Points on a hilly landscape, in no order, each with its height.
From any point a ball rolls to the lowest of the 4 points nearest to it. It stops when none of these is lower. Distance is the straight distance between rows; heights are no part of it.
j933: 57, 61, 86, 109, 121, 67, 92, 85, 83, 69, 56, 110, 88, 106, 64, 71, 93, 109, 75, 123, 70, 79, 102, 119, 52, 150, 119, 125, 107, 86, 146, 81, 110  height 457
j312: 101, 84, 117, 114, 117, 118, 126, 131, 93, 102, 110, 112, 114, 73, 75, 58, 110, 106, 69, 84, 108, 87, 95, 81, 130, 94, 95, 109, 58, 96, 61, 67, 115  height 93
j66: 117, 133, 77, 119, 61, 81, 109, 119, 65, 135, 85, 114, 75, 102, 156, 84, 129, 103, 127, 122, 78, 118, 85, 80, 103, 93, 105, 152, 134, 92, 108, 94, 73  height 381
j745: 88, 78, 93, 114, 122, 102, 87, 102, 85, 83, 80, 92, 106, 114, 86, 35, 89, 96, 90, 106, 83, 104, 80, 140, 69, 122, 121, 113, 69, 78, 116, 98, 121  height 314
j310: 75, 89, 102, 109, 114, 102, 86, 127, 93, 102, 96, 105, 110, 90, 85, 70, 110, 84, 81, 128, 78, 104, 81, 111, 104, 125, 117, 99, 93, 94, 104, 87, 113  height 322
j603: 85, 109, 74, 151, 110, 68, 88, 96, 100, 121, 75, 114, 102, 115, 98, 112, 115, 80, 106, 107, 49, 104, 119, 97, 123, 132, 111, 138, 113, 94, 117, 69, 93  height 258
j594: 144, 69, 103, 95, 100, 82, 129, 84, 120, 70, 124, 68, 127, 108, 136, 106, 69, 63, 91, 103, 114, 82, 101, 121, 48, 111, 97, 115, 113, 91, 102, 111, 82  height 209
j122: 138, 95, 105, 78, 92, 133, 122, 124, 113, 86, 117, 60, 105, 114, 116, 133, 109, 114, 80, 116, 172, 130, 111, 70, 89, 109, 96, 69, 98, 120, 115, 119, 100  height 427
j295: 64, 103, 103, 111, 87, 76, 88, 101, 114, 143, 88, 120, 88, 118, 52, 110, 140, 101, 98, 124, 76, 122, 143, 80, 101, 93, 99, 128, 139, 118, 101, 93, 93  height 437
j224: 118, 101, 100, 107, 101, 113, 112, 100, 91, 63, 105, 54, 116, 122, 134, 130, 91, 110, 110, 116, 145, 108, 112, 63, 94, 91, 71, 85, 129, 100, 112, 120, 113  height 468
j136: 106, 68, 87, 83, 111, 94, 134, 65, 122, 61, 117, 101, 99, 95, 138, 143, 93, 63, 138, 89, 87, 57, 82, 93, 89, 59, 71, 75, 90, 119, 127, 103, 60  height 402
j599: 76, 97, 101, 102, 86, 95, 109, 100, 98, 83, 96, 98, 101, 106, 104, 95, 59, 80, 108, 127, 105, 94, 91, 98, 103, 114, 105, 110, 88, 99, 92, 74, 124  height 174
j551: 101, 104, 96, 107, 98, 108, 87, 88, 103, 161, 103, 104, 76, 108, 53, 109, 141, 127, 73, 131, 86, 135, 103, 105, 113, 82, 99, 99, 150, 100, 106, 111, 61  height 391
j926: 108, 93, 86, 106, 71, 122, 89, 98, 92, 159, 109, 75, 123, 108, 136, 87, 68, 138, 75, 93, 107, 119, 70, 119, 76, 94, 88, 113, 114, 70, 118, 95, 112  height 342
j596: 119, 127, 74, 139, 67, 115, 86, 98, 90, 121, 107, 111, 95, 92, 184, 106, 49, 91, 104, 103, 103, 88, 106, 107, 84, 75, 112, 138, 100, 91, 122, 88, 71  height 372
j589: 83, 84, 109, 109, 92, 80, 120, 89, 119, 110, 89, 106, 113, 117, 69, 115, 93, 79, 96, 103, 93, 105, 139, 122, 130, 100, 127, 108, 102, 101, 81, 84, 118  height 312
j15: 73, 105, 94, 102, 127, 95, 84, 134, 93, 102, 71, 108, 80, 102, 55, 87, 153, 140, 63, 79, 98, 83, 115, 70, 115, 137, 127, 90, 69, 101, 133, 130, 112  height 538
j129: 129, 114, 98, 76, 127, 103, 117, 106, 105, 93, 139, 130, 131, 91, 114, 113, 88, 65, 117, 39, 96, 49, 112, 87, 110, 66, 70, 87, 74, 118, 47, 89, 67  height 290
j178: 58, 109, 108, 102, 128, 101, 91, 67, 99, 103, 92, 89, 89, 63, 85, 72, 112, 94, 86, 104, 74, 127, 46, 128, 103, 120, 133, 66, 116, 74, 109, 142, 111  height 445
j922: 131, 74, 112, 103, 150, 114, 117, 128, 109, 77, 125, 75, 121, 100, 105, 63, 101, 117, 54, 127, 145, 92, 76, 70, 81, 77, 60, 110, 82, 112, 70, 130, 98  height 259
j848: 100, 94, 103, 84, 77, 103, 96, 133, 121, 106, 92, 91, 96, 119, 116, 94, 71, 98, 123, 117, 98, 108, 98, 106, 91, 108, 108, 118, 115, 92, 85, 82, 126  height 288
j100: 154, 105, 74, 103, 80, 143, 47, 69, 107, 36, 79, 64, 72, 85, 160, 123, 111, 106, 137, 69, 98, 73, 123, 106, 100, 103, 110, 115, 68, 101, 143, 93, 73  height 399
j945: 55, 81, 102, 108, 121, 111, 113, 96, 105, 69, 108, 97, 105, 76, 105, 83, 106, 102, 74, 135, 123, 92, 59, 100, 90, 83, 85, 79, 86, 92, 96, 126, 121  height 397
j795: 112, 89, 110, 83, 65, 88, 100, 82, 94, 70, 104, 98, 106, 108, 132, 115, 76, 63, 129, 86, 106, 91, 106, 129, 97, 117, 113, 112, 96, 111, 105, 80, 122  height 263
j736: 108, 115, 116, 74, 98, 128, 84, 123, 142, 133, 94, 106, 105, 79, 85, 89, 115, 115, 92, 107, 101, 121, 121, 92, 99, 102, 121, 102, 130, 117, 77, 102, 127  height 674
j426: 151, 86, 89, 80, 87, 57, 105, 96, 87, 60, 120, 96, 120, 114, 154, 107, 78, 36, 122, 79, 111, 74, 113, 129, 46, 114, 124, 127, 69, 148, 119, 100, 92  height 334
j585: 64, 106, 88, 101, 86, 87, 101, 99, 134, 89, 104, 101, 92, 96, 124, 112, 75, 85, 145, 113, 123, 96, 102, 85, 113, 103, 64, 72, 109, 112, 86, 92, 101  height 248
j54: 136, 80, 85, 112, 93, 102, 100, 76, 94, 44, 109, 61, 80, 129, 146, 128, 63, 66, 154, 83, 113, 83, 124, 100, 80, 121, 93, 102, 84, 121, 130, 107, 80  height 364
j119: 65, 86, 80, 86, 137, 68, 94, 107, 90, 100, 72, 119, 114, 92, 28, 95, 129, 128, 71, 96, 89, 55, 121, 88, 86, 134, 99, 130, 88, 101, 136, 118, 112  height 494
j982: 110, 130, 100, 87, 90, 87, 98, 107, 55, 122, 59, 99, 70, 126, 93, 45, 162, 139, 113, 117, 72, 116, 85, 102, 90, 109, 95, 145, 139, 82, 102, 128, 99  height 543
j131: 78, 90, 89, 100, 72, 86, 106, 87, 108, 102, 115, 114, 100, 97, 96, 145, 67, 96, 98, 104, 119, 101, 92, 110, 116, 90, 117, 85, 115, 99, 115, 86, 119  height 204
j725: 83, 91, 92, 141, 66, 114, 67, 102, 75, 141, 90, 104, 115, 104, 142, 84, 109, 126, 89, 120, 88, 112, 63, 112, 106, 108, 72, 128, 136, 61, 130, 99, 81  height 383
j47: 92, 125, 79, 129, 72, 83, 70, 106, 81, 115, 109, 83, 80, 123, 135, 92, 71, 94, 129, 129, 114, 119, 80, 87, 78, 97, 84, 137, 126, 105, 101, 81, 88  height 333
j223: 95, 88, 105, 114, 137, 115, 115, 105, 77, 73, 123, 113, 103, 70, 98, 43, 88, 128, 81, 47, 108, 91, 58, 85, 112, 93, 120, 87, 51, 79, 59, 99, 83  height 195
j389: 109, 96, 110, 79, 109, 92, 116, 68, 103, 65, 94, 95, 101, 110, 126, 142, 87, 76, 148, 76, 107, 84, 121, 102, 81, 93, 79, 74, 92, 121, 118, 109, 98  height 359
j632: 118, 124, 81, 110, 126, 95, 131, 108, 112, 78, 127, 103, 95, 88, 74, 131, 85, 106, 77, 94, 143, 92, 109, 52, 103, 62, 68, 69, 86, 143, 77, 119, 58  height 143
j456: 103, 96, 131, 56, 87, 110, 114, 87, 102, 114, 109, 100, 100, 84, 88, 151, 87, 82, 141, 71, 97, 115, 119, 124, 119, 95, 126, 85, 87, 120, 103, 95, 114  height 443
j744: 144, 105, 121, 84, 93, 142, 84, 61, 106, 72, 108, 66, 88, 103, 134, 153, 81, 118, 144, 73, 132, 81, 109, 99, 83, 92, 74, 93, 139, 59, 143, 99, 90  height 463
j209: 110, 87, 112, 85, 94, 105, 113, 133, 111, 134, 100, 93, 108, 94, 83, 74, 108, 106, 60, 88, 134, 96, 95, 93, 114, 99, 120, 98, 77, 106, 80, 85, 118  height 294
j938: 102, 117, 112, 60, 97, 108, 87, 101, 117, 59, 101, 49, 103, 103, 130, 117, 73, 106, 128, 115, 134, 89, 131, 62, 93, 98, 64, 99, 130, 112, 97, 127, 98  height 517
j48: 109, 87, 96, 119, 93, 53, 103, 105, 113, 81, 116, 120, 109, 129, 118, 101, 74, 42, 118, 129, 38, 97, 96, 138, 120, 113, 130, 123, 75, 101, 100, 76, 129  height 264
j420: 111, 74, 103, 92, 83, 74, 138, 89, 113, 88, 124, 93, 111, 105, 100, 112, 60, 78, 95, 117, 94, 90, 85, 115, 93, 59, 99, 78, 104, 111, 89, 88, 97  height 145
j526: 91, 100, 94, 113, 100, 94, 90, 90, 98, 156, 80, 90, 67, 91, 91, 95, 148, 130, 100, 130, 91, 129, 67, 120, 97, 94, 94, 91, 118, 70, 109, 137, 82  height 343
j9: 107, 103, 105, 91, 84, 76, 78, 63, 131, 130, 89, 123, 79, 110, 112, 137, 106, 64, 155, 92, 82, 97, 133, 134, 106, 107, 100, 92, 117, 93, 101, 82, 102  height 153
j804: 96, 108, 116, 67, 114, 119, 137, 58, 108, 82, 112, 102, 84, 89, 97, 161, 132, 106, 106, 59, 128, 85, 135, 98, 89, 50, 83, 45, 39, 145, 88, 115, 80  height 205
j579: 91, 102, 92, 86, 104, 79, 76, 118, 91, 118, 58, 127, 88, 118, 53, 88, 159, 104, 113, 106, 62, 100, 112, 91, 84, 107, 79, 136, 136, 98, 99, 105, 110  height 553
j671: 56, 138, 95, 94, 96, 78, 97, 114, 98, 107, 94, 103, 99, 87, 75, 100, 103, 92, 120, 104, 95, 100, 112, 102, 143, 96, 79, 90, 90, 102, 67, 108, 115  height 490
j643: 101, 97, 117, 88, 68, 112, 86, 57, 110, 100, 114, 88, 112, 91, 131, 139, 70, 90, 154, 71, 106, 88, 105, 114, 95, 97, 107, 122, 124, 95, 122, 92, 80  height 416
j986: 127, 109, 82, 116, 83, 112, 106, 111, 70, 122, 63, 98, 99, 120, 117, 57, 114, 146, 100, 120, 61, 112, 73, 100, 57, 104, 96, 161, 137, 96, 116, 89, 101  height 483
j481: 102, 106, 127, 107, 107, 105, 111, 124, 106, 95, 137, 117, 134, 109, 68, 107, 146, 78, 71, 62, 105, 73, 145, 65, 150, 89, 101, 75, 81, 110, 72, 83, 112  height 479
j12: 121, 128, 92, 98, 111, 79, 122, 85, 109, 64, 119, 105, 89, 81, 113, 149, 96, 94, 107, 66, 140, 108, 121, 53, 129, 83, 69, 51, 67, 152, 66, 111, 60  height 111
j826: 78, 82, 121, 115, 89, 98, 111, 93, 103, 100, 90, 93, 121, 100, 94, 83, 91, 100, 81, 115, 66, 114, 79, 135, 109, 125, 121, 95, 99, 87, 131, 71, 113  height 261
j314: 86, 98, 95, 79, 108, 84, 87, 123, 127, 84, 106, 71, 140, 98, 114, 86, 95, 112, 80, 139, 111, 100, 84, 96, 79, 98, 72, 68, 117, 99, 85, 126, 149  height 412
j617: 77, 110, 105, 93, 101, 98, 109, 123, 83, 107, 110, 125, 70, 78, 80, 62, 142, 115, 61, 74, 108, 99, 71, 97, 139, 93, 134, 46, 46, 106, 82, 108, 100  height 179
j637: 133, 85, 92, 147, 104, 128, 91, 56, 61, 141, 84, 119, 120, 130, 126, 30, 125, 120, 80, 97, 64, 134, 60, 140, 59, 110, 92, 135, 103, 60, 120, 100, 90  height 455
j969: 115, 123, 119, 95, 48, 125, 98, 103, 100, 149, 94, 72, 95, 74, 83, 167, 98, 126, 91, 116, 146, 133, 116, 83, 118, 95, 108, 69, 103, 111, 107, 94, 109  height 573
j627: 90, 123, 90, 103, 72, 86, 79, 49, 88, 120, 84, 110, 75, 113, 123, 153, 92, 91, 160, 79, 85, 116, 109, 133, 112, 81, 106, 113, 120, 80, 113, 74, 86  height 324
j350: 106, 55, 125, 97, 99, 95, 148, 92, 110, 92, 158, 75, 122, 82, 114, 123, 80, 99, 78, 102, 137, 103, 93, 88, 102, 62, 81, 78, 125, 116, 104, 119, 89  height 178
j560: 87, 88, 101, 101, 103, 109, 135, 127, 110, 94, 123, 108, 104, 70, 69, 112, 102, 105, 51, 114, 92, 112, 102, 66, 122, 88, 121, 78, 62, 124, 61, 91, 82  height 220
j542: 97, 114, 90, 84, 99, 113, 98, 125, 120, 104, 114, 82, 97, 75, 91, 116, 113, 97, 77, 94, 151, 98, 111, 90, 101, 100, 95, 66, 89, 109, 87, 106, 100  height 341
j476: 149, 95, 97, 84, 96, 121, 101, 89, 122, 63, 125, 83, 128, 104, 136, 112, 47, 91, 101, 104, 139, 84, 97, 98, 75, 108, 90, 100, 112, 88, 105, 76, 100  height 252
j524: 113, 107, 100, 122, 99, 123, 75, 118, 87, 150, 67, 88, 109, 122, 91, 73, 120, 145, 73, 117, 89, 138, 100, 117, 86, 100, 92, 126, 134, 80, 128, 100, 84  height 486
j445: 115, 98, 116, 73, 94, 97, 128, 105, 124, 83, 120, 103, 136, 102, 91, 116, 69, 99, 107, 112, 119, 100, 120, 83, 115, 106, 107, 106, 79, 113, 58, 73, 102  height 388
j403: 106, 122, 115, 77, 76, 112, 67, 121, 148, 126, 104, 77, 77, 86, 89, 128, 88, 113, 99, 111, 155, 106, 119, 78, 105, 92, 101, 94, 108, 106, 86, 108, 98  height 464
j163: 105, 106, 70, 88, 92, 83, 78, 128, 102, 106, 63, 104, 104, 135, 77, 66, 112, 101, 89, 107, 71, 98, 103, 99, 79, 120, 107, 137, 106, 101, 125, 56, 134  height 512
j513: 94, 102, 101, 99, 117, 109, 120, 137, 107, 78, 112, 106, 105, 95, 73, 72, 123, 116, 82, 87, 137, 95, 93, 105, 128, 103, 120, 79, 73, 108, 62, 89, 118  height 243
j665: 110, 83, 116, 98, 96, 153, 117, 70, 119, 79, 125, 73, 65, 89, 137, 167, 93, 116, 96, 105, 151, 117, 133, 100, 83, 85, 91, 81, 105, 114, 112, 116, 88  height 491
j891: 98, 99, 105, 70, 108, 82, 103, 105, 129, 119, 67, 108, 124, 121, 81, 85, 106, 113, 103, 107, 58, 109, 124, 112, 100, 114, 102, 144, 134, 109, 125, 74, 125  height 425
j738: 92, 109, 72, 83, 128, 121, 88, 114, 109, 92, 109, 80, 110, 97, 111, 80, 77, 103, 104, 113, 119, 109, 63, 104, 68, 123, 72, 86, 91, 92, 93, 111, 123  height 436
j332: 123, 117, 88, 89, 108, 100, 110, 117, 114, 80, 141, 125, 92, 83, 82, 130, 92, 80, 78, 78, 132, 83, 126, 74, 119, 78, 98, 55, 61, 135, 66, 101, 81  height 219
j899: 88, 103, 84, 106, 98, 68, 106, 131, 84, 58, 135, 116, 129, 91, 61, 49, 105, 85, 96, 62, 80, 86, 101, 86, 139, 86, 85, 83, 104, 91, 54, 76, 129  height 266
j889: 94, 81, 120, 102, 109, 100, 133, 129, 91, 92, 110, 112, 108, 99, 56, 75, 133, 114, 46, 87, 96, 85, 102, 88, 126, 112, 136, 99, 54, 115, 79, 81, 104  height 214
j150: 88, 105, 91, 130, 130, 111, 78, 99, 66, 106, 70, 100, 56, 120, 78, 14, 136, 121, 128, 106, 45, 99, 94, 107, 76, 132, 99, 129, 117, 79, 154, 107, 108  height 434
j297: 104, 116, 118, 63, 101, 86, 96, 109, 128, 82, 116, 121, 105, 89, 95, 129, 102, 98, 108, 101, 136, 88, 121, 83, 105, 104, 113, 100, 80, 119, 37, 97, 128  height 552
j249: 107, 99, 79, 61, 107, 105, 91, 55, 110, 81, 90, 100, 88, 106, 128, 179, 120, 95, 169, 69, 115, 92, 115, 122, 91, 74, 69, 91, 104, 109, 115, 106, 102  height 444
j140: 88, 83, 91, 88, 125, 75, 106, 124, 105, 42, 132, 71, 105, 96, 104, 99, 77, 76, 118, 116, 109, 72, 76, 65, 130, 68, 43, 67, 110, 124, 81, 116, 91  height 168
j529: 50, 92, 107, 107, 109, 99, 90, 97, 70, 65, 83, 129, 93, 102, 86, 57, 106, 87, 93, 94, 55, 88, 74, 106, 125, 98, 112, 89, 84, 91, 94, 112, 127  height 370
j264: 97, 96, 76, 147, 62, 108, 100, 96, 50, 131, 88, 106, 99, 109, 135, 77, 98, 100, 100, 136, 72, 113, 95, 112, 107, 101, 115, 131, 157, 86, 124, 75, 69  height 392
j134: 80, 104, 115, 124, 93, 99, 73, 83, 51, 125, 90, 123, 89, 138, 158, 62, 127, 131, 117, 116, 67, 137, 57, 95, 81, 83, 81, 110, 104, 63, 118, 137, 87  height 407
j944: 89, 129, 106, 77, 123, 101, 76, 124, 80, 97, 87, 107, 105, 89, 61, 111, 136, 106, 100, 89, 106, 87, 95, 100, 151, 104, 104, 100, 77, 95, 77, 81, 129  height 423
j871: 106, 93, 128, 77, 118, 142, 106, 120, 111, 105, 85, 62, 129, 94, 105, 85, 93, 99, 83, 118, 156, 100, 88, 102, 66, 104, 82, 102, 78, 105, 73, 93, 114  height 378
j698: 62, 112, 69, 138, 92, 91, 80, 80, 87, 109, 80, 115, 92, 99, 90, 101, 99, 74, 114, 130, 81, 120, 89, 94, 103, 106, 89, 104, 109, 99, 106, 93, 110  height 223
j868: 121, 74, 105, 78, 74, 107, 116, 106, 121, 97, 115, 90, 127, 94, 107, 114, 69, 72, 106, 87, 133, 93, 99, 95, 91, 82, 115, 91, 108, 110, 74, 79, 106  height 231
j248: 141, 115, 88, 110, 80, 131, 69, 88, 99, 54, 95, 75, 81, 115, 135, 150, 78, 102, 129, 62, 93, 93, 139, 66, 80, 109, 88, 70, 134, 90, 148, 119, 65  height 403
j515: 92, 102, 81, 126, 113, 126, 52, 92, 96, 123, 76, 98, 92, 106, 119, 59, 89, 115, 129, 118, 95, 122, 54, 110, 64, 119, 80, 97, 96, 51, 127, 111, 96  height 429
j91: 112, 106, 105, 93, 122, 107, 119, 113, 94, 104, 114, 109, 89, 78, 93, 91, 118, 106, 36, 108, 117, 88, 67, 101, 93, 106, 114, 63, 45, 101, 82, 116, 103  height 253
j802: 105, 93, 116, 109, 67, 111, 96, 76, 100, 146, 96, 116, 78, 99, 108, 127, 79, 108, 137, 92, 94, 111, 113, 117, 112, 79, 105, 129, 137, 85, 122, 97, 63  height 430
j195: 73, 105, 104, 94, 121, 78, 100, 107, 84, 90, 83, 126, 121, 106, 68, 106, 122, 99, 78, 73, 68, 84, 136, 105, 147, 108, 94, 98, 106, 106, 97, 83, 116  height 424
j754: 81, 121, 109, 97, 103, 84, 91, 121, 88, 69, 107, 105, 109, 103, 102, 81, 93, 75, 114, 119, 113, 60, 75, 90, 111, 122, 79, 102, 82, 110, 68, 85, 144  height 98
j901: 136, 90, 119, 42, 126, 110, 118, 83, 108, 78, 114, 132, 119, 89, 88, 104, 106, 76, 114, 59, 109, 60, 125, 120, 105, 65, 108, 104, 75, 101, 72, 89, 100  height 382
j360: 78, 112, 101, 103, 89, 86, 95, 103, 96, 121, 95, 112, 92, 88, 66, 125, 122, 113, 56, 103, 94, 116, 127, 106, 166, 118, 111, 82, 113, 116, 90, 96, 120  height 406
j387: 55, 131, 85, 95, 134, 69, 86, 101, 83, 118, 82, 122, 94, 104, 43, 81, 137, 123, 91, 99, 67, 68, 97, 74, 129, 109, 95, 92, 116, 91, 119, 128, 103  height 499
j25: 90, 81, 98, 112, 98, 77, 136, 88, 102, 53, 123, 108, 126, 107, 131, 74, 57, 63, 93, 126, 105, 84, 73, 98, 69, 102, 106, 96, 95, 109, 98, 82, 113  height 182
j18: 114, 126, 114, 105, 142, 129, 69, 108, 97, 133, 66, 109, 71, 102, 55, 62, 122, 132, 77, 69, 101, 127, 114, 96, 86, 117, 127, 102, 61, 100, 129, 146, 86  height 605
j191: 116, 124, 101, 100, 94, 77, 76, 120, 102, 161, 90, 94, 56, 105, 60, 82, 155, 129, 82, 140, 89, 139, 103, 93, 96, 100, 97, 97, 94, 108, 101, 137, 101  height 431
j784: 99, 91, 86, 117, 131, 102, 94, 87, 85, 110, 60, 76, 90, 120, 98, 35, 117, 116, 91, 98, 67, 110, 75, 118, 61, 139, 130, 138, 95, 77, 127, 94, 106  height 367
j934: 63, 95, 99, 121, 156, 91, 104, 66, 96, 98, 75, 118, 55, 104, 74, 54, 86, 105, 99, 106, 65, 100, 86, 131, 80, 123, 121, 107, 111, 71, 136, 113, 92  height 426
j351: 122, 82, 95, 96, 133, 88, 141, 120, 102, 80, 139, 103, 130, 58, 70, 75, 94, 96, 80, 103, 107, 70, 69, 88, 108, 77, 82, 99, 81, 130, 73, 95, 63  height 196
j624: 133, 91, 114, 34, 78, 121, 92, 84, 112, 71, 111, 71, 120, 106, 146, 109, 88, 75, 138, 49, 107, 53, 121, 107, 70, 110, 101, 115, 105, 110, 103, 85, 100  height 404
j660: 86, 90, 97, 131, 99, 77, 113, 93, 96, 119, 72, 115, 113, 113, 95, 89, 112, 104, 114, 110, 47, 121, 128, 97, 94, 131, 104, 135, 148, 90, 130, 90, 85  height 313
j388: 89, 103, 99, 127, 87, 72, 74, 83, 101, 80, 116, 83, 105, 99, 131, 144, 42, 64, 132, 109, 84, 101, 112, 108, 114, 98, 111, 110, 89, 104, 107, 97, 106  height 275
j591: 122, 122, 108, 49, 107, 121, 81, 74, 122, 110, 107, 80, 106, 120, 96, 156, 80, 102, 160, 63, 130, 109, 126, 111, 71, 115, 117, 109, 96, 118, 100, 85, 109  height 656
j323: 69, 69, 94, 106, 117, 87, 127, 99, 109, 126, 80, 100, 97, 90, 42, 120, 135, 143, 42, 106, 73, 89, 124, 104, 93, 135, 119, 81, 96, 95, 117, 135, 111  height 528
j979: 104, 106, 111, 103, 60, 97, 130, 76, 81, 146, 99, 123, 89, 113, 122, 101, 145, 92, 120, 99, 76, 121, 139, 96, 115, 83, 101, 140, 155, 97, 111, 103, 68  height 509
j878: 124, 129, 98, 105, 65, 111, 79, 72, 94, 125, 109, 129, 71, 109, 136, 121, 91, 95, 146, 97, 87, 100, 116, 116, 85, 103, 95, 112, 139, 91, 127, 94, 83  height 357
j8: 103, 121, 125, 91, 67, 109, 81, 87, 89, 142, 112, 104, 73, 99, 89, 130, 74, 128, 133, 104, 106, 126, 145, 98, 108, 92, 109, 126, 145, 72, 104, 90, 88  height 559
j282: 95, 110, 84, 119, 73, 122, 78, 105, 75, 155, 84, 95, 124, 103, 109, 99, 97, 143, 107, 127, 120, 111, 77, 105, 90, 82, 83, 114, 142, 67, 97, 116, 115  height 398
j369: 123, 109, 108, 116, 166, 116, 81, 53, 87, 131, 96, 94, 93, 104, 78, 38, 92, 97, 123, 89, 60, 145, 79, 122, 66, 114, 113, 113, 104, 60, 119, 132, 109  height 450
j995: 111, 86, 99, 117, 70, 124, 99, 59, 113, 94, 108, 88, 122, 110, 144, 102, 39, 114, 78, 120, 106, 88, 93, 102, 88, 105, 82, 99, 144, 93, 148, 112, 90  height 300
j319: 118, 130, 106, 111, 108, 140, 99, 134, 115, 131, 58, 93, 100, 99, 92, 49, 133, 128, 55, 97, 114, 115, 107, 110, 100, 143, 131, 77, 36, 109, 101, 123, 128  height 696
j965: 122, 75, 141, 100, 95, 79, 129, 114, 109, 112, 108, 125, 126, 80, 60, 124, 132, 100, 68, 74, 90, 95, 148, 111, 139, 80, 133, 80, 73, 119, 66, 64, 101  height 358
j763: 44, 59, 83, 159, 109, 94, 110, 97, 61, 87, 63, 98, 85, 92, 94, 102, 104, 72, 73, 133, 63, 134, 79, 99, 102, 99, 117, 115, 118, 59, 132, 92, 97  height 246
j434: 109, 119, 96, 100, 81, 103, 95, 166, 102, 91, 124, 123, 114, 93, 91, 84, 144, 121, 68, 71, 101, 84, 90, 65, 147, 87, 103, 70, 55, 111, 46, 95, 107  height 323
j464: 147, 106, 119, 77, 111, 112, 132, 93, 135, 107, 128, 122, 114, 93, 67, 143, 95, 76, 100, 52, 100, 77, 120, 97, 88, 74, 86, 80, 66, 117, 75, 87, 39  height 155
j718: 84, 131, 89, 119, 97, 88, 74, 109, 85, 111, 89, 90, 58, 107, 81, 93, 116, 109, 134, 131, 82, 139, 88, 101, 100, 87, 86, 128, 127, 96, 72, 114, 117  height 273
j748: 67, 88, 113, 83, 98, 111, 103, 119, 102, 108, 109, 84, 102, 86, 90, 107, 101, 93, 79, 107, 131, 111, 74, 99, 115, 101, 98, 93, 86, 102, 86, 113, 106  height 379
j850: 96, 73, 91, 113, 122, 97, 144, 110, 113, 81, 129, 81, 117, 83, 88, 110, 74, 85, 72, 116, 117, 106, 62, 89, 82, 46, 67, 65, 123, 124, 85, 131, 63  height 157
j518: 118, 95, 87, 111, 77, 86, 86, 132, 112, 84, 98, 102, 105, 99, 151, 75, 71, 88, 101, 112, 91, 97, 78, 92, 68, 135, 124, 144, 90, 93, 110, 89, 116  height 395
j341: 90, 62, 108, 137, 97, 85, 109, 101, 96, 79, 98, 102, 89, 103, 107, 92, 62, 96, 110, 113, 67, 98, 91, 116, 91, 121, 123, 117, 89, 103, 112, 88, 134  height 218
j821: 94, 68, 127, 85, 117, 104, 98, 107, 85, 77, 73, 107, 99, 95, 71, 41, 119, 99, 40, 87, 79, 91, 75, 146, 86, 138, 122, 83, 77, 77, 96, 96, 115  height 352
j385: 87, 112, 91, 105, 114, 123, 120, 129, 98, 65, 137, 128, 81, 83, 108, 104, 110, 112, 47, 115, 122, 92, 61, 86, 117, 65, 101, 50, 53, 118, 77, 120, 59  height 301
j799: 83, 128, 91, 66, 110, 70, 90, 89, 115, 89, 119, 130, 92, 90, 93, 146, 82, 70, 125, 54, 109, 89, 146, 94, 140, 74, 78, 53, 90, 118, 43, 124, 105  height 226
j2: 87, 98, 85, 139, 73, 77, 80, 89, 89, 120, 78, 116, 99, 93, 111, 129, 64, 75, 124, 110, 97, 109, 86, 109, 155, 93, 107, 115, 112, 77, 96, 84, 91  height 247

For each start below, name the point where the ball stops.
j282 -> j420
j725 -> j420
j100 -> j754
j248 -> j754
j323 -> j754

Call two points neighbours if one is among the 4 nearest of the other. Go from one point of each pair to the other, from neighbour to neighbour, staying as low as possible. Name the highest point that can't be avoided.
j617, j12 -> j351
j420, j12 -> j850
j617, j312 -> j223
